The views of a scene show one set of named points, each view turned or mirrored, and shifted as a whole, with a little noise and some points left out.

Scene 1
View 1
J436: [ -7  -3  19  11   0  -3  -8 -10  -6  -3  10  30 -15  -4   9   3 -15  -1
  -4  19   8   1  -2   8  -6   0   3 -14]
J729: [-21  -8  32   4  12 -10  -7  -6 -17  -3   7  30 -20   3  -4   3  11 -16
   1  -3   5  18 -18  -6   3  23   2 -14]
J298: [ -8   5   1  -6   7  -2  -7  16 -28 -16  19  13 -33  -4   7  25   5  -6
  -4  -8  12   8 -14  16   7  20  -2   1]
J267: [-14   8  18  10   7 -11  -2   4 -13 -11  18  27 -29  -6  17  18 -11  -5
  -6  12  12   7  -6  18   2  -2   7   6]
J137: [-27 -10  31  -5  18  -9  -8  -1 -32  -7   7  23 -23   8 -18   2  30 -27
   6 -14   8  29 -27 -13   7  43  -3 -13]
J669: [ -8  -7  22   5  -1  -2  -8  -9 -12   1   9  25 -15  -1   4   7  -5  -4
  -5   2   2   2 -12   3  -3  10   0 -19]
J24: [-27  -9  40   2  15 -12  -5  -5 -24   1   6  28 -22   4  -8   2  21 -23
  -2 -16   0  23 -26 -12   8  31   1 -13]
J203: [-26   3  40   9  10 -17  -1   1 -16   6   9  33 -27  -1  13  14   6 -17
  -9 -13  -4  19 -24   3   8  10   5   0]
J873: [ 11 -15 -17 -13  -2  16 -15   2 -29 -19  13   1 -16   4 -20   7   8   2
   7   5  18   2  -4   2  -3  35 -14 -31]
J778: [  8  -1   3   2 -13   3  -9  -2 -10   2  10  16 -16  -9  17  19 -19  11
 -14  -2  -3 -10  -7  18   2  -3  -6 -18]
J638: [-18   2  14  -6  13  -6  -5  12 -33 -12  15  15 -32   1  -5  18  19 -16
  -1 -15   9  19 -23   4  11  32  -2  -2]
J59: [-44  18  31   3  43 -18   5  25 -36 -39  25  32 -54   4  -3  18  23 -34
  13  16  36  39 -15  12  10  30  13  42]
J812: [ 21 -14 -10   1 -18  15 -17 -15  -2  -2   9  18  -4  -6   4   2 -26  19
  -3  24   8 -17   9  11 -13  -2  -8 -37]
J535: [-16 -19  22  -9  12  -2 -12  -5 -34  -2   3  14 -16  10 -26   0  34 -21
   5 -21   5  24 -28 -19   5  51  -7 -33]
J406: [  6 -27  15   3 -12   9 -18 -26  -5  10   0  23   2   0 -11 -13  -7   2
   1  11   0  -3  -7 -14 -11  16  -9 -50]
J378: [  0 -16  23   8 -14  -2 -12 -21  -2  21   0  25  -3  -3  10   1 -13   5
 -14  -8 -15  -5 -15  -3  -3   0  -3 -38]
J315: [ -1 -17   5  -5   0   6 -14  -9 -23  -6   6  14 -12   3 -17  -1   8  -5
   2   1  10   8 -12  -7  -2  29  -8 -34]
View 2
J778: [-22  12 -14 -10  -5  21   6 -18 -21 -18 -23  -2   6 -12   8  15  -2  12
   2  23   7 -10   1 -21 -21 -25   1  23]
J873: [-14  24  14 -19 -13  32   8 -21 -32 -31  15 -35  34  -8  24  11 -17  -4
  -5  26  -7 -23  13   1 -33 -14  -1  13]
J669: [-15  10   1  -2 -11   7   7  -5 -10 -16 -10 -13  10 -19   0   4 -10  16
  -6  12   0 -27   3 -12 -12 -13  -5  16]
J203: [ -5  10  -6   8 -10  -3  18   1  -1  -2   1   4  -7 -32  -6   3 -10  18
  -4  -8  -1 -32   4 -27 -10  -3 -19  32]
J436: [-11   3 -10   2  -9   8   8  -1 -10 -22 -19 -14  14  -7  -3   2  -8  13
 -10  10  -8 -31  10 -19  -4 -16   1  -2]
J315: [-18  16  20 -11 -20  15   8  -8 -16 -23  12 -26  25 -20  16   4 -19   8
  -9  21  -3 -28   9   3 -20 -12  -3  19]
J638: [  0  21   4  -3 -12  16  26 -13 -16 -10  26  -6   7 -26  10   9 -15   0
   0  -4  -6 -30  11 -25 -28   2 -22  37]
J729: [ -8  11  11   5 -17   0  16   3  -4 -11  12 -14   8 -29   0  -2 -19  14
 -12  -1  -4 -35   7 -13 -12  -4 -13  23]
J535: [-14  26  37  -9 -24   2  15  -2  -7 -10  44 -25  18 -43  15   2 -27   9
  -7   8  -1 -36   8   6 -28   3 -19  42]
J137: [ -1  19  22   0 -20   4  25   1  -5  -8  39 -17  12 -39   9  -1 -26   7
  -8  -7  -8 -40  10 -10 -22   6 -25  36]
J812: [-29   4  -6 -16 -10  23  -7 -14 -24 -34 -35 -30  29   3   8  10  -7  13
 -10  39  -1 -18   5  -1 -10 -33  18 -11]
J24: [ -8  14  16   4 -18  -4  17   5   2  -5  23 -12   4 -39   1   0 -20  16
  -9  -5  -4 -37   6 -10 -14   2 -21  37]
J267: [  3   6 -24   7  -2  13  18  -9 -14 -18 -16  -2   5  -5  -6   7  -5   9
  -5  -3  -7 -29  12 -36 -10  -8  -8   6]
View 3
J812: [-13  21  13 -10 -11 -25  29  13  29   8  -7  -3 -18 -12   7 -25 -29   6
  18 -41 -16 -12 -12   4  20   1  12  44]
J203: [  9   1 -32   1  32   9  19 -24  14  44  -2  -6  -2  19 -16  -4  -1  -7
   8 -10  11 -29   8  -7  19 -28 -17  19]
J729: [ -4  13 -15   8  30   5   8  -9  17  34  -2  -8   2  12 -20  -6  -3  -5
  -1  -3   0 -25  12  -8  16 -22  -3  12]
J873: [ -6  26  22 -10  22 -20  17   6  40  13  -7 -16  -2  -8   1 -31  -7  -3
   1  10 -22 -10   7  13   4   2  24  17]
J778: [  6   8  -8 -17   6 -13  36 -12  26  23 -10  -5 -21   0   7 -24 -19  -5
  22 -33  -1 -20  -9   6  19  -9  -2  40]
J378: [-11  17  -4  -1   9  -1  24   3  15  29 -17  -5 -34   3  -8 -17 -25  -9
   9 -43  -2 -33  -5  -1  32 -24   2  25]
J298: [ 19   4 -11 -17  31 -10  28 -28  35  30   0 -13   8   7   4 -22   5  -4
  15   9   0 -13   3   8   2  -6  -3  28]
J315: [ -9  24  12  -2  22  -9  10   6  27  21  -8 -13  -9  -2  -8 -19 -10  -6
  -4  -3 -12 -20  10   4  13 -12  15  11]
J535: [ -6  26   5   6  50   7   1   0  25  33 -11 -18  -7   9 -23 -14   3 -17
 -20  22 -10 -31  22   4  13 -22  16 -14]
J638: [ 14   8 -14  -8  42   2  16 -22  28  33  -2 -14   8  11  -8 -16   7  -9
   2  17   0 -22  14   6   6 -16  -2  10]
J406: [-27  30  13   8   5  -8  11  21  17  17 -13  -7 -23  -2 -14 -17 -26  -2
  -2 -32 -16 -26   2  -4  29 -18  15  18]
J267: [  8  -1 -25  -6   9  -8  27 -23  23  30   9  -3  15  10  -1  -8  -3   7
  22 -16   6 -13  -2  -7   9 -10 -19  42]
J137: [  0  16  -7   8  46  10   3 -10  22  37  -1 -14   9  14 -23  -6   9 -10
 -13  21  -1 -26  25  -4   6 -23   3  -8]
J436: [ -7   9 -13   1   3  -8  19  -4  19  23   1  -1   3   4  -5 -10 -15   8
  15 -30  -1 -15  -2 -10  18 -13  -7  36]
J24: [ -8  12 -23  15  38  15   1 -11  13  43  -1 -10   4  17 -28   0   3  -9
 -10   3   1 -33  20 -12  17 -31  -8   0]
J59: [ 15  -6 -39   6  41   4   8 -41  26  41  27 -10  63  22 -15   3  30  11
   5  42   8  -2  21 -16 -15  -8 -23  20]
J669: [ -4  12 -10   1  17  -6  20  -6  19  29  -4  -5  -8   5  -9 -14 -11  -1
   8 -20   0 -24   2  -3  19 -18  -1  24]
View 4
J267: [  4  10 -11   4 -22   7  -1 -25  22   5   4   6  -7 -30  13   8 -13  -5
 -23  25  21 -24   5   6  15  16 -12 -10]
J669: [ 11  14   1  14  -3  12   6   2   8   3  -6  -1  -7 -22   9  12  -6  -8
 -19  12  22 -15  10  -7  10  13 -17  11]
J778: [  3  21  18  14 -10  12   7 -14  11   6   1   8  -1 -23   2   5   1  -7
 -25  13  16 -40   5  -1  37  -1 -24  17]
J378: [ 15  17  25  19   8  10   6   9  -9   6 -12   6   7 -19   4   4   1 -11
 -21   6  15 -23  13 -16  18  18 -30  29]
J298: [ -8  11 -18   9 -23  22  -1  -8  26  -4   8 -12 -17 -20   7  28 -14  -8
 -18  16  31 -19  10  18  27 -11 -10   2]
J59: [ -6  -2 -67  -8 -39  16 -12 -19  44  -4  10 -15 -34 -32  28  39 -36  -7
 -10  31  40  13  11  26 -17  20   8 -40]
J315: [  7  21   2  19   5  19  13  23  16   4 -11 -16 -26 -16   4  29  -1  -3
 -15  -5  22  -8  13  -5   7  -3 -21  12]
J873: [  1  33   2  20  -1  22  19  17  33   2  -7 -23 -42 -16  -3  38   3   3
 -18 -11  19 -18   5   2  20 -22 -19   9]
J24: [ 10  -2 -21   9  -4  20  -4  22   1  -3  -7 -13  -8 -18  16  27 -21 -18
  -8  12  36  10  25   1  -9  19 -14  11]
J638: [ -2   3 -28   9 -18  25  -4  11  19  -8   3 -20 -19 -18  12  32 -18 -16
 -11  13  37  -1  17  16  11  -4  -8   4]
J203: [  6  -6 -17   4 -16  14 -10  -3   0  -4   2   0   7 -23  17  12 -21 -20
 -11  25  33  -6  19   5   6  24 -13   7]
J436: [ 12  20   5  14  -6   5   7 -13  15   9  -8   9 -12 -29   9   8  -4   0
 -23  14  14 -23   3  -9   7  18 -19   1]
J535: [  9   6 -21  16   6  28   2  46   6  -9 -11 -31 -25 -14  10  41 -14 -16
  -3  -5  37  15  28   0  -7   0 -17  19]
J137: [  8   0 -32  10  -4  24  -2  29  11  -7  -6 -25 -22 -16  15  37 -21 -16
  -5   7  38  17  24   6 -13   9  -9   6]
J729: [ 10   7 -15  11  -5  15   0  12   8   0  -7  -8 -11 -22  15  23 -16 -12
 -13  13  28   0  17  -3  -7  18 -17   5]
J406: [ 22  31  23  24  21  10  18  22   4  12 -20  -3 -18 -22   2  15   7  -2
 -19  -7  12 -15  12 -26   2  13 -30  23]
J812: [ 14  43  35  23   5   3  21 -10  20  17 -11   7 -21 -25  -3   8  15   6
 -29  -3   2 -41  -3 -16  28  -1 -30  13]
View 5
J535: [ 18  25  18  13   2  24   8  -9   1  26 -30   5  14 -25 -22   0   6 -17
   0 -27 -49 -21  27 -30  -1   1 -28  -4]
J873: [ -2  18 -14   2  -3  16  13  -6 -28   7 -21  13 -14 -13 -25  17 -12 -25
 -26   7 -45  -7   6 -14  -9 -16 -14   6]
J24: [ 10  17  22  12   3  18   9  -2   8  19 -16  -1  10 -11 -15  -7  22  -7
  14 -37 -28  -9  23 -14   3   0 -18 -10]
J203: [ -1   7  18   9   1  15   5   4  14   9  -4  -2   0   5  -9 -12  32   8
  19 -35 -12   9   9   3   0  -3 -11  -7]
J298: [ -4  -3   1   7  -3  13  -3  -3 -19   2 -11  16 -16  11  -7   7  14   3
  -3 -15 -26  18   0 -10   2 -20 -21   8]
J315: [ -2  22  -3   3   0  18  16  -2  -8  10 -18   2  -3 -16 -28   8  -4 -22
 -12  -4 -38 -12  12  -6  -5  -8 -10  -1]
J436: [-12  12  -3  -5  -3  11  23   5  -5  -3   2  -8 -13  -2 -20   2  15 -12
   1  -7  -9   4   4  23  -5 -10  10  -9]
J406: [-14  38  -8  -1  -1  19  33   9   7   4 -15 -15  -1 -22 -41   2  -6 -28
 -13   6 -32 -23  10  17 -15   1  10 -12]
J669: [-11  18   3   4  -2  15  16   5   5   1  -7  -3  -6  -3 -21  -1  11  -9
  -2  -9 -19   0   5  10  -6  -5   1  -5]
J137: [ 22  13  22  10   0  19   6  -9  -5  23 -19   6  10 -16 -12  -1  17 -10
  10 -38 -36 -12  28 -27   4  -4 -26  -6]
J812: [-30  25 -24  -6  -6  15  29  10  -9 -10  -5  -7 -22  -7 -36  11  -9 -22
 -26  23 -24   0  -9  29 -16 -12  19  -1]
J59: [ 46 -26  27  -2  -6   5   3 -29 -47  17   6  14 -10  -1  22  13  40  -5
  31 -58  -9  17  35 -22  22 -29 -23  -4]
J378: [-28  35   0   6   0  20  20  17  26   3 -14 -12   0  -5 -38  -7   7  -7
  -8  -1 -22  -8  -2  22 -14   3   7  -7]
J267: [ -9  -1   3  -3  -4   7  11   3 -12  -5   7   0 -19  13  -5   3  26   3
   8 -17  -3  18   1  16   1 -17   3  -3]

Which points are out of place in each view (at most two, in the order of its rows)? Write - if all are in place.
view 1 -> -
view 2 -> J778
view 3 -> J24
view 4 -> -
view 5 -> J59

Scene 2
View 1
J4: [  1  12 -10 -20   5  23  19 -12  -3  -9 -21 -59 -17  28  16  14  -5  18
 -14  -1 -32  24  -7  -6 -18  -8 -27 -21]
J508: [-10  17 -16 -23   9  -4 -13 -23  13 -14  -8 -25  -9  20  11  20  -2   9
 -12   4 -15  21  -6 -13 -11  -3 -10 -11]
J721: [  1  26  -6 -15  -3  -7  -5 -16  11  -4   5 -16   2  16  20  18   5   5
 -15   4 -10  16  -6 -12 -15   4 -15  -9]
J449: [ -8  29 -11  -6  16 -16  -3  -9  -5 -16 -10 -27  13  21  12   3  15  22
  -6  -1  -2   7 -15 -13   0  -8  -7 -19]
J256: [  8  16   0 -22 -11  21  18 -13   5   3  -5 -43 -17  20  23  20  -7   5
 -18   3 -34  28   0  -7 -27   7 -34 -13]
J344: [  5  29 -26 -13 -11 -26 -20 -22  41  -3  18  24  15  24  21  37   0  -8
 -33  13   4  14   1 -18 -10   3 -10  -2]
J307: [ 10  42  13   0 -12 -21   8  -5  -7   5  15  -4  22   8  30  -1  19  10
  -8   5  -1   6 -11 -12  -6  17 -16  -7]
J30: [-13  24 -31 -11  18 -21 -11 -16  11 -24 -14 -19  14  32  10  14   9  17
 -20   3   4   8 -13 -14   2 -16  -5 -18]
J529: [-18  32  -4 -19  12 -41 -52 -31  15 -13  20  20   5  -1   7  17  12   2
   5   8  10  11  -9 -21   0  13  16   6]
J305: [-19  25  -5 -16  22 -14 -15 -18  -9 -19  -9 -34  -1  13   7  -1  13  23
   7  -1  -6  12 -15 -14  -3  -2  -1 -14]
J442: [  1  24 -19  -5  10  -2  20  -4  -4 -15 -20 -42  13  31  19   4  10  24
 -20   0 -11  10 -13 -10  -4 -13 -21 -25]
J3: [ -9  12 -15 -28   9   9 -11 -24   9 -13 -10 -42 -20  22   7  21  -5  11
  -8   3 -23  26  -5 -11 -15  -3 -15 -12]
J825: [  9  28  12 -10  -7   5  18  -7 -12   4   2 -38   0   9  25   1  10  16
  -5   2 -22  17 -10  -9 -15  11 -26 -13]
J498: [ -1   9 -56 -18   9  -1  -1 -18  42 -22 -23 -22   5  53  12  43 -11   5
 -47   7 -12  21  -1 -13 -10 -29 -20 -21]
View 2
J3: [ 46   3 -15  -1 -18   4  13 -20 -15   2  17  -4 -26 -11  11 -14   4  -8
  16   3  24  -5   5   3 -32  21   2  19]
J307: [ 29 -18  18  51 -15   6  -9 -34   1   6 -20  -6 -21  12 -20  14 -38  -7
  17 -28 -11 -18  14   0 -24  -1 -15  -7]
J344: [ 24 -15  -8  13 -11  12  19 -44  26 -33  -9  11 -15  -3 -19  39  -6   1
  34 -27  18 -16  -3  -3 -16 -29 -20  -4]
J30: [ 39  -2   0  -5 -16   2   5 -37  -5   1 -21   2 -35 -14  -3   8   3  -6
  37  -4  26  -8   1  -3 -14  -9  -6  20]
J508: [ 40  -1  -7   6 -17   5  12 -26  -4  -4   4   1 -26  -8   1   1  -1  -6
  22  -5  21  -9   5   1 -26   7  -5  14]
J529: [ 37   0 -19  28 -51  27   7 -67  11 -11 -16   1 -22  -7   3   5 -26 -10
  56 -37  25 -20 -18  -7 -29 -19  -7  -5]
J305: [ 46   2   2  17 -32   6  -7 -36 -21  21 -15  -7 -37  -6   5 -15 -19 -12
  32  -7  16 -10   3  -3 -26  13   3  15]
J825: [ 35 -12  12  38  -6  -2  -2 -10 -11  12   3  -9 -22   9 -12  -2 -24  -9
  -2 -11  -6 -11  23   6 -30  24 -10   2]
J498: [ 32  -9   1 -31  15 -12  22 -15   5 -18  -6  12 -31 -16 -12  32  33   5
  24  14  31  -3   8   0  -5 -12 -15  30]
J442: [ 37 -13  26   3  10 -14  -5 -10 -17  16 -19   0 -37  -2 -15  13   0  -3
   9  12   6  -4  22   3 -10  10 -11  24]
J256: [ 34  -9  -2  18   6  -5  15   3  -4  -5  25  -3 -16   5  -8   1  -6  -2
 -10  -2   3  -5  26  10 -30  24 -10   8]
J721: [ 32  -8  -1  22 -11   5   7 -26   2  -5  -1  -1 -21   0 -10  10 -11  -5
  17 -17  10 -11  10   1 -26   2 -13   2]
J449: [ 40  -5  14  18 -16   0  -8 -35 -15  18 -25  -5 -40  -3  -6   1 -15  -8
  29  -4  10 -11   8  -3 -18   5  -5  15]
J4: [ 38  -4   5   2   4 -10   9   5 -17  12  13  -5 -28  -3  -1  -7   4  -6
  -5  14   9  -1  26   8 -27  29  -2  22]
View 3
J498: [ -8   8   6  24  47 -42   7  13  18   4  17  -5 -43 -31  17  31 -31  39
 -40 -15  -7 -10   6   6 -10  16  -1 -36]
J442: [ 18  -5   1   9  21 -14 -21  20 -17  -2  -2 -33 -28 -20   8  28  -1  37
 -20  -5   1 -20   2  10  12  -1  10  -3]
J825: [ 14 -11  17   3   3   4 -20  31 -31  -8  -6 -26 -16  11   5  12  -4  21
 -18 -14 -12  -4  -3  15  26  10  21   6]
J3: [  2  -3  35   7  32 -22  11  22  -7  -6  12 -19 -17  -8 -10  17  -4  10
 -15 -14 -15  -3 -12  16   5  14  13  -8]
J529: [-13  20  -7 -18   3 -11   2  45 -12 -12  31 -50   2  14 -47  -1  -7 -15
 -45 -41  11  39   1 -31 -15  50   5   5]
J508: [ -4   3  26   4  34 -28  12  26  -3  -6  18 -23 -19  -8 -17  14  -8   8
 -24 -20 -10   5  -6   5  -4  22   8 -10]
J344: [-19  17 -14  11  11 -18  -3  34   2  -2  22 -15 -24   9   2   5 -42  16
 -60 -35  -5  24  10 -15 -10  42   6 -27]
J449: [ 12   5  -2  -2  18 -13 -18  25 -18  -4   9 -48 -19 -17 -12  24   4  22
 -26 -17  10  -6   1  -6   4  11   8   3]
J305: [ 11   0  12  -8  22 -16  -7  27 -18  -9  14 -51 -10 -14 -26  21  13  10
 -17 -16   7  -3  -6  -3   1  13   9  10]
J307: [  8   3 -16  -2 -14   9 -31  37 -33  -8   1 -40 -13  15   0   5 -14  21
 -38 -24  -1  11   6  -7  18  24  16   5]
J4: [ 16 -14  33  12  28 -18  -4  19 -17  -4  -3 -18 -26  -9   8  24  -2  29
  -7  -4 -18 -20 -10  27  19  -2  18  -7]
J721: [ -1   2   6   4  13 -11  -8  30 -15  -5  10 -23 -19   5  -3  11 -17  17
 -34 -22  -8   6  -1   1   9  23  13  -6]
J30: [ -1   9   1   4  33 -32   0  24  -1  -2  21 -37 -23 -25 -12  23  -5  20
 -34 -20   6  -1   2 -10 -11  21   0  -9]
J256: [  6 -14  33  14  18  -8  -2  26 -18  -6  -4  -5 -22  10  13  11 -16  23
 -17 -11 -26  -9  -7  26  24  11  23  -9]
View 4
J508: [ 16  18 -12   1   5   2  26  -8  23  -6  -7 -13   4  16  19  -6  -7  -6
  12   5   2  22 -21 -21  -7  13 -13  -2]
J4: [ 17  18  16  -6   1  -5  10   9  28 -33   7  19  -7   5  22  -8 -26   4
  -1   0  -3  34 -15 -23 -23   9 -19   7]
J721: [ 29  24  -2  -4   9   4  17  -8  11 -21  -9  -9  17  10  30  -5 -24 -12
   3  -5  13  11  -8 -12  -6  13  -9   3]
J498: [ 10  24 -22   3 -36 -16  23   3  45 -39 -28 -27  33  13  24 -17 -20  11
  23   7 -21  21 -33 -21   5  13 -23  11]
J30: [ 13  19 -23  14  10  -5  20  -6  34  -8 -13 -31   4  21  26 -13 -12  -3
  24  11  -1  15 -22 -17   7  17 -25 -10]
J344: [ 31  29 -32  -2  -7   5  32 -25   3 -12 -38 -46  46  17  33  -6 -14 -23
  16  -2  12  -8 -17  -5  16  13  -1   4]
J307: [ 44  28   0   8  40   8   1 -13  -4 -15  -9 -18  14  13  40  -3 -38 -24
  -1  -8  33  -7  10  -2  10  13  -7  -8]
J825: [ 34  23  14  -4  27   5   5  -3   7 -21   4  10  -2   7  32  -4 -34 -14
  -7  -8  21  15   4 -13 -14  10  -9   1]
J442: [ 21  20   4  12  18  -7  -3  11  34 -34   0  -5   0  13  33 -14 -38   4
   8   5   0  20  -6 -17   1  14 -28  -3]
J3: [ 13  15  -3  -8   1   2  29  -5  22  -7  -1   2  -4  15  17  -4  -6  -6
   8   4   0  30 -24 -24 -19  12 -12   2]
J305: [ 17  15 -10  15  39   4  13  -2  26   4   5 -13 -19  24  25  -6 -12  -6
  13   8   9  19 -12 -20  -1  17 -24 -16]
J256: [ 30  20  14 -17  -4   2  20  -1  12 -31   0  17   8   1  24  -3 -25  -8
  -7  -7   7  27 -10 -19 -24   3  -6  14]
J529: [ 24  20 -39  10  36  17  38 -33   1  34 -20 -50   9  31  26   1   8 -26
  22   5  24  -5 -15 -10  14  20  -6 -21]
View 5
J4: [ -8 -12 -11  19  -1 -20   4  -3  35  -7   5 -14 -10 -21 -25 -14 -10   0
 -31  -3  -3  32  29  18  -1 -11  12  11]
J256: [-11   0  -9   8   8   1  -7  -6  28 -14   9  -5 -13 -14 -28 -16  -6  14
 -13 -11  -5  32  32  17  -3 -20  13   0]
J305: [ -2   7  -1  15 -23  -7  31  16   1  -1   5 -19 -30 -11 -27   5 -21 -30
 -24  15  -9  19   1  -9  -1 -15  14  26]
J508: [ 10   7  -8  14  -6   3  14   7   8 -19  -3 -17 -19 -19 -27  -4  -2 -20
 -11   1  -1  31  16 -14  -2 -21  10  20]
J449: [  6  14  -9  20 -23 -12  26   3  11 -12   6 -13 -28 -12 -22   9 -23 -24
 -15  14  -3  10  -6   3  -6  -9   9  27]
J3: [ -1  -3  -7  13  -2  -3  11   7  15 -10  -2 -21 -14 -19 -29 -11  -1 -16
 -20  -2  -2  36  27 -11   1 -22  14  14]
J825: [-14  11  -9  12  -8  -7   5  -5  26  -7  18   0 -26  -9 -26  -1 -25   6
 -15   2  -7  15  12  29  -6 -10  11   8]
J30: [ 26  10 -13  22 -14  -4  27   3   9 -27  -9 -19 -18 -20 -20   6  -5 -34
  -6   6   7  21  -3 -18  -4 -14   7  34]
J307: [ -4  39  -4   4 -18  15  15  -3   2 -13  22  11 -38   0 -26  13 -31   1
   9  11  -7   1 -11  20 -15 -17   9  13]
J344: [ 34  48 -14   3   0  37  12  -9  -6 -48  -2   3 -24 -11 -22  11   0  -8
  40  -4   9  15  -9 -14 -18 -29   1  22]
J498: [ 43   0 -30  32   6 -13   7 -17  36 -51 -19 -19   5 -36 -14  -5  11 -15
   6 -13  18  31  13 -14  -6 -13   0  33]
J721: [  6  21  -9   7  -4  12  11  -1   7 -20   4  -5 -25 -12 -25   1  -8  -7
   2   2  -2  22   6  -1  -8 -23   7  15]
J442: [  8   2 -16  27 -17 -25  14  -9  31 -17   6 -10 -19 -17 -20   2 -21 -11
 -19   5   2  14   1  19  -6  -1   6  25]
J529: [ 17  41   4  -1 -20  39  35  20 -34 -18  -3 -13 -38  -6 -29  15  -7 -38
  13  14  -7  17 -12 -38  -8 -36  10  29]
View 6
J4: [  3  10   7  11  13 -18  24   0  -8  -1  20  -8  -5  22  -1 -25 -12   8
  17 -15  -4  -2   3  17  -5  24   8 -12]
J305: [ 18   8  19  -6   4 -16  11  -8  -9  28   6 -23  28  23 -22  -7 -17  -3
  -8 -37   0 -17  23 -19 -22  25  13  10]
J449: [ 21   6  23  -4   1 -11  16 -17 -13  33  18 -20  37  22 -21 -18 -13   7
   9 -36   4 -10  29 -11 -16  21  23   9]
J825: [ 18   7  19   4  23 -16  12   1 -26  28  16  -8  20  12 -12 -21 -10  13
  23 -32   4 -10  23  10  -8  27   2 -34]
J307: [ 30   1  39  -6  27 -11   0  -8 -41  57  13 -11  58   5 -22 -15 -13  15
  27 -47  15 -17  52  -6 -12  32  11 -31]
J3: [ -4   7  13   2  17 -11  17  -3 -12   1  10  -6  11  13   0  -4 -12  -7
  -3 -13  -2 -16  11   0  -5  36  13   4]
J256: [ -1   5  15  10  28 -14  18   3 -23   5  18   3   5   8   6 -18  -8   9
  23 -11   0 -10  10  22   2  33   5 -28]
J529: [  8  -5  45 -20  22   0  -3 -16 -32  40  -2  -9  69  -1 -18  21 -12 -13
 -18 -29  16 -39  52 -40 -10  52  27  23]
J344: [ -6 -13  47  -9  28  11  13 -28 -36  23  20  10  67  -8   4   2  -4   7
  23  -8  22 -25  51  -5  15  54  42  20]
J30: [  3   2  24  -6   2  -3  20 -24  -7  17  16 -14  39  17 -11  -7 -10   1
   0 -19   5 -14  28 -13  -6  32  35  31]

Which points are out of place in each view (at most two, in the order of its rows)? Write - if all are in place.
view 1 -> J30
view 2 -> J3, J442
view 3 -> J529, J508
view 4 -> J721
view 5 -> J825, J344
view 6 -> J307
